Each row is a point on a tangle of strands that fork and nearly touch. The rows are in no order.
Two points are linked if the straight distance between their rows is under 61.8. Some points are linked to none.
K647: [-23  23  -1  13  22  -2  -4   8 -14 -17  16  17  29 -18  15 -24   0  41
  14 -32 -10]
K20: [ 19  19   8   2   1  26  21 -33 -16 -28  32  18 -29 -14  -8   8  23  -6
   1  -3  13]
K633: [  7   8 -16  -6  16  26   8  24  23 -23  16  11 -10 -24 -10 -15   3  25
 -19  -2  23]
K550: [ -6  28 -13   5  20  23  23 -41 -41   8   5  14 -14   4   8   0  30   9
  15   2   1]
K655: [-21  15 -20   6  43 -26   0 -15   5  18  -7  12  12 -27  14 -17  12  20
 -22 -14 -29]
K273: [-18  21   6  42  -7   9  14  -9  -7 -28 -13   5  -7   2  23   1  -9  20
   3 -25  20]
K85: [ -8   8 -26   2  36  -3  23 -29 -10  48  14  -2 -23  15  14   5  17  17
  -5  -8   8]
K556: [ -1 -37   3   9  -3 -13 -11  42 -20  36  13 -12 -24   7  -2   6  10  11
  14  -1 -10]
K469: [  4   1  -8   9  -1 -23  12  33  14 -30  -4  -7  27 -20   3 -14 -11  22
  19  -9 -18]
K244: [  4  -5  24   6 -36  19 -13 -16  19 -21   4  -1   2  19  -5  22 -16 -29
 -14 -25  18]
K354: [ -3   8 -21 -11  35   0  17  -3  17 -21  26  13  -4 -34  -4  -5   8  18
  -8  -1   2]
K815: [ 20   8  24  -4  -4  10  15 -26  10 -23  25   1 -23  -3 -11   9  12 -22
   9   2   6]
K78: [ -7  -5 -22  15 -37  -6 -20 -22  36  -3  -4   7  31  -4  -8  32 -24 -11
 -21 -28  22]
K998: [-26   6  22  -4   9  32   7  20 -32  12  19   7   4  19 -11 -11   3  17
  11  11   3]
K201: [ 23   4 -12 -21 -13 -30 -14  -6  13 -11  -6   9  -3 -20   4  -2  -9 -22
   9  40 -29]
K982: [ 13   2  15   2 -22 -11  -4   7  11 -20 -22 -19  23  10   0  -5 -18  -8
  19  -2   7]
K26: [-21 -10   3   8   7  23   9  38 -39  26  12  -2   4  39  -4  -8 -11  32
   4  -6   9]
K906: [  0 -20  -6  -8 -11   8 -12  24 -40  19  -9 -16  -5  15  -3   5 -13   8
   2   4  32]
K484: [  1  -3  12 -27  -8  10   1   5   9 -24  15  -2  25   2 -28  -2 -22 -11
 -11   2  12]
K235: [-11  -2 -26   0  25  -7   6  21 -44  43  14   0  -6 -11   9  -3   8  28
   9  -2   6]
K502: [-22   0 -30 -11 -27  23 -18 -24 -17  32 -13   3  41  14 -19  21 -12 -12
 -14  -4  23]
K577: [ 10   1  35  20 -30  19  -4  -5  12 -35   0   1 -23  14   9  16  -2 -24
   4 -15  17]
K661: [  2  21  -9  -4  11  11  19 -37 -27 -27   4   4 -11 -19   2   3  21   0
  10   5   6]
K615: [ -5  -6  28 -25  -1  21   0   0   0  -8  14 -10  12  23 -22  -2  -8 -14
  -4  10   5]
K64: [ 15   4  33 -13  -4 -12  14  18  35   1  34  13  -4   4  -3   3   5 -27
   8  16 -32]
K302: [ -9  24  12  28   2   1  -7   4  -7 -20   5  29 -19 -28  13 -11  10   6
  18   5   1]
K993: [ 13   2  33  -4  -8 -12  13  29  16  24  15   7   7  12   2  -7  13 -20
  19  10 -47]
K303: [-11  -7  13  26  18  -5   4  -4  25 -15  14   4 -25  -1   0   3  -3  14
  -7  10   1]
K542: [ 26   1  25 -21   2 -11  20 -13  41 -12  32  -5  -7   4  -9   9   0 -27
  10   4 -11]
K363: [-10  -1  -4   4 -19  20 -11   2  -3 -30 -10  27 -15 -16  -2   8  -7   6
 -33   1  36]
K107: [-33  10   0  37  -6  18  15  -8 -17  -3 -25   6  -7  35  21   5  -9  24
  -4 -11  18]
K322: [ -5  35  -8   9  19  -4 -16   4  -1 -12  21  38   0 -38  23 -21  10  29
   8 -37   2]
K919: [-11  -9  15  19 -20  -4 -10  12  -2 -13 -37 -14  13  15   2  -1 -14  12
  -5  -2  11]
K30: [  0  -4   6  -5  -4   2 -20 -11 -24   3 -23   5 -20  -3   2   0  15  -8
  19  35   7]
K579: [ -4 -31  38  -3   8  24  -9   2  12  14  19 -11 -25  27   7   1  17 -12
  13  16 -13]
K529: [-17 -15 -36 -21  18   5  12   1 -18  -1 -25 -28  24  14  -6   0 -15  33
 -20  -1  17]
K327: [ -8 -17   4  13  14  -4  -6   9  -8  35   0  -8 -26  11   4  -1  16  13
   5  19  -7]
K670: [ -2 -18   6  15 -11   2 -41 -27  14 -16 -21 -11 -21  13  -1   8 -16 -25
 -12  17   5]
K189: [  2  15 -32   3  25  16  28 -27 -40  33   9   6 -25  20  13   5  16  18
  13  -8  16]
K995: [  2  -7  36  -1   5  19   4   4   4  34  21  -6 -23  20  12   3  27 -23
  22   2  -9]
K165: [ -2 -41   9  14 -11   2 -47   5  10   3 -25 -14 -19  23  -2   0 -12  -9
 -10  20 -14]
K356: [ -9  33   3  17  17 -12  -5 -13  -1   1  13  37  -7 -34  22 -15  17   6
   8 -13 -10]
K433: [-15  23  23  38  -6  16   1   0 -13 -24   1  19 -19  -1  15  -3   0   8
  15  -9  16]
K689: [ -6  13 -11   1  25 -32  11  12  11   7   1  21  20 -33  11 -19   8   4
 -12 -13 -43]
K160: [-25 -11  -4  24  -2   3  -1  -4  -7  -1 -31 -15  -7  23   8   3 -13  27
 -15   8  14]
K350: [ -2  -4 -11  -2  10 -13  -8  -9 -18  25 -20  -4 -24 -10   9   1  17   8
   6  28   5]
K381: [  9  14  30  10   1  11  13 -30  -2   8  14  -5 -27  16   5  13  33 -20
  23   1  -5]
K388: [ -5  12 -18 -17   4  20  16 -28 -35 -36 -14  -1  11 -10   0   5   9   1
   1  -5  15]
K752: [ 28   7  -5  -6 -37  -7 -13  15  24 -32  -7   0  22  -5   1  -5 -37 -24
   5 -10   7]
K432: [  3   0   6  17   7 -31  17  22  20  11  -3 -13  25   0   0 -18  -1  23
  23  -8 -34]
K124: [  9 -35  10  14 -12 -20 -30  15  18   5 -20 -14 -23  20   3   0   1  -1
  10  24 -34]
K331: [-11  10 -30 -23  -6  13   1 -19 -24 -40 -31 -11  34 -14   3  18  -3  -1
  -9 -23  17]
K103: [ 35   6  -4   4 -30  -9  -6  35  37 -34  -3   1   2 -10  10 -10 -27   4
   4  -4   9]
K443: [ 22  14 -20 -26  -4 -32   5 -17   7 -12 -18   7   2 -30  17  -1   7 -29
  15  24 -20]
K564: [-20   2 -29  -3  29   5   8  17 -38  20  -3  -6  15   1   9 -13   7  44
  11   0   1]
K726: [ -9  -3  40 -20  -5  32   1  22 -26   3  15   1   7  21 -16  -5   5  -8
  11  18   3]
K954: [ -3 -12   3  10 -37   7 -28  -3  44  -8   9   9  15   6 -13  28 -27 -25
 -28 -24  18]
K404: [ -1   5 -13 -26  10 -12   1  14 -28  15 -20  12  11 -29   1 -12  26  -6
  16  32 -24]
K589: [ 39  11  -4   3 -22  14  -4  10  40 -28  -5   5 -18  -7   0  -5  -8   1
  -9 -10  25]
K75: [ 19  -1  19  -5 -12 -14   4  33   1  40  -2   9 -13   8   7  -6  18 -32
   0  18 -50]
K955: [-24 -29  27  26  10   0  -7   8  26 -18   8  -7 -23  17  -3   2 -10  20
 -21   8 -14]
K228: [ 24  -4  -5 -21   3   1   0 -40  25 -14  11 -32  17  15 -30   0 -20 -27
  -3  -4   6]
K304: [-20   7 -23  -5  49 -14  22 -17  16  -1  13  -2   9 -19   4  -4  12  26
 -13  -3 -15]
K106: [ 20   6  -5 -42  14   1  18 -13 -17  33   5  -7   3  -9  -7   0  26 -24
  12  16   3]
K217: [ -2  -4  -4  -3  -8  -2 -30 -27  -4 -19 -20   3 -12  -5  -7   1 -10 -21
  -1  24   9]
K901: [-11 -23   7  13 -12  16   1  45 -33  22   3 -17  -8  31   2   7 -16  23
   0 -16  20]
K57: [ 21  -5  -4 -31  11  -3  11  -4 -26  39  18 -12 -17  -3  -3  14  19 -19
  14   8  22]
K171: [  8   8 -37 -10  -8  -8  -8 -16   8 -44 -31 -18  34 -22   4  12 -17  -9
  -8 -28  13]
K268: [ -7 -20  -4  -3   3 -12   1  43 -40  46  26   1  -9  -8 -15  -4  14  15
  10  -2 -10]
K757: [ -6   9 -19  10  -1  31   5  13  12 -26  -3  23 -21 -17   1  -6   0  27
 -34  -4  36]
K315: [ 32 -26   2  -8 -13 -23 -15  26  -7  26   3 -34  -5  10   4  11 -17 -12
  28  -5  12]
K568: [  7  26 -20 -13  32 -17  33 -18   5  11 -10 -11  20 -23  16  -3  30 -13
   9 -18 -20]
K448: [ -4 -25  -7  -2 -19  12 -33   7 -23  26 -22 -13  -1  22  -6  10 -18  -5
 -12   4  27]
K678: [ 18 -36 -11 -22  -6 -25 -16  24   2  38  -2 -10 -14   3 -19  -5   6  -7
  -3  25 -31]
K373: [  8  -1  -5  -7  -8  23  -8 -40  10  -1   6 -21  26  20 -35   8 -22 -37
 -20 -10  11]
K127: [ 21   7 -14 -31   4 -14   4 -38  -4   4 -15  -6  -5 -17  -3   2  22 -23
  11  22  -5]
K280: [  0  11   7  11  31 -19  17  -7  15  49   5  -4  -2   4   7 -12  15  -3
 -14 -12 -15]
K45: [  8  21   7   9   5 -32  20  24  15  15   6  12  30 -16   9 -21   5   1
   8 -18 -50]
K468: [  0 -11  12  15   5 -22  -8   7  26 -10   6  17 -24 -14  -1  -1   4  -1
  -5  29 -28]
K744: [ 28  -3   3 -24   4 -21   7 -28  39 -10  10 -20   3   5 -12   5 -11 -22
  10   8 -10]
K573: [ 14 -12  11   3 -12 -23 -17   8  22 -19  -2   5 -14  -3   0   0 -11 -10
  10  26 -23]
K378: [ 13  24  -7 -10  29 -21  34  -8  13  31 -10  -6  12 -13   8 -14  17 -24
 -12 -10 -25]
K296: [-24 -13 -12   5 -34  13 -36  -6  -9  31 -21   3  29  20  -9  22 -16  -8
 -17   0  17]
K984: [-31 -13  11  23 -23  11  -1  16   2 -23 -10  23  -8   3   3  12 -14  24
 -36  -3  18]
K480: [ -6  -7 -20   6 -23 -12 -14 -14  20 -19 -25  -9  33  -5  -7  13 -30  -8
 -23 -16  16]
K222: [ -7 -16  11  -9 -15  -5   1  26   4 -26   0  -2  25  -2 -28 -11 -24  11
 -15   4  -4]
K801: [ 21   4  23  22 -23  26  -3   6  27 -30  10  10 -36   3   6   7   2  -8
  -8 -18  28]
K115: [-24  14 -15   2  27  -5   6  10 -20  -6  -5  -1  30 -18   9 -15  12  28
  18  -6 -12]
K699: [  8  -9  -6 -16 -13 -14   4  35   5 -35  -4  -7  35 -13 -16 -19 -20  13
   6   2 -20]
K598: [ -8   1  -6 -14 -25  32  -1 -35 -14   8  -1  -4  28  28 -22  22 -11 -20
 -23 -14  22]
K51: [ -9  13  -3  -1  37 -10  15 -12  -1  56  18   2   2  11  11  -9  11  20
 -10 -21  -6]

Follow the links from the first point to the second, and from the first to the third. Name the last point that the two ways share.
K577 / K598 / K85 => K661
K222 / K995 / K388 => K815
K378 / K577 / K75 => K661
K993 / K388 / K598 => K542
K550 / K75 / K699 => K542

A fork is a point with three links. Follow the links from the first point to the second and name the forks in between, in order.
K75 / K469 => K542
K103 / K296 => K661, K815, K542
K106 / K327 => K573
K502 / K103 => K542, K815, K661
K381 / K502 => K815, K542
K815 / K577 => K661

Name the points in between on the shortest way along the links from the first point to the second, in order.
K901 / K75 => K906, K448, K296, K502, K598, K373, K228, K744, K542, K64, K993
K302 / K573 => K356, K322, K647, K115, K564, K235, K268, K556, K327, K350, K30, K217, K670, K165, K124
K378 / K993 => K280, K51, K85, K189, K550, K661, K20, K815, K542, K64
K228 / K469 => K373, K598, K502, K296, K448, K906, K901, K26, K998, K726, K615, K484, K222, K699
K670 / K57 => K165, K124, K573, K201, K443, K127, K106
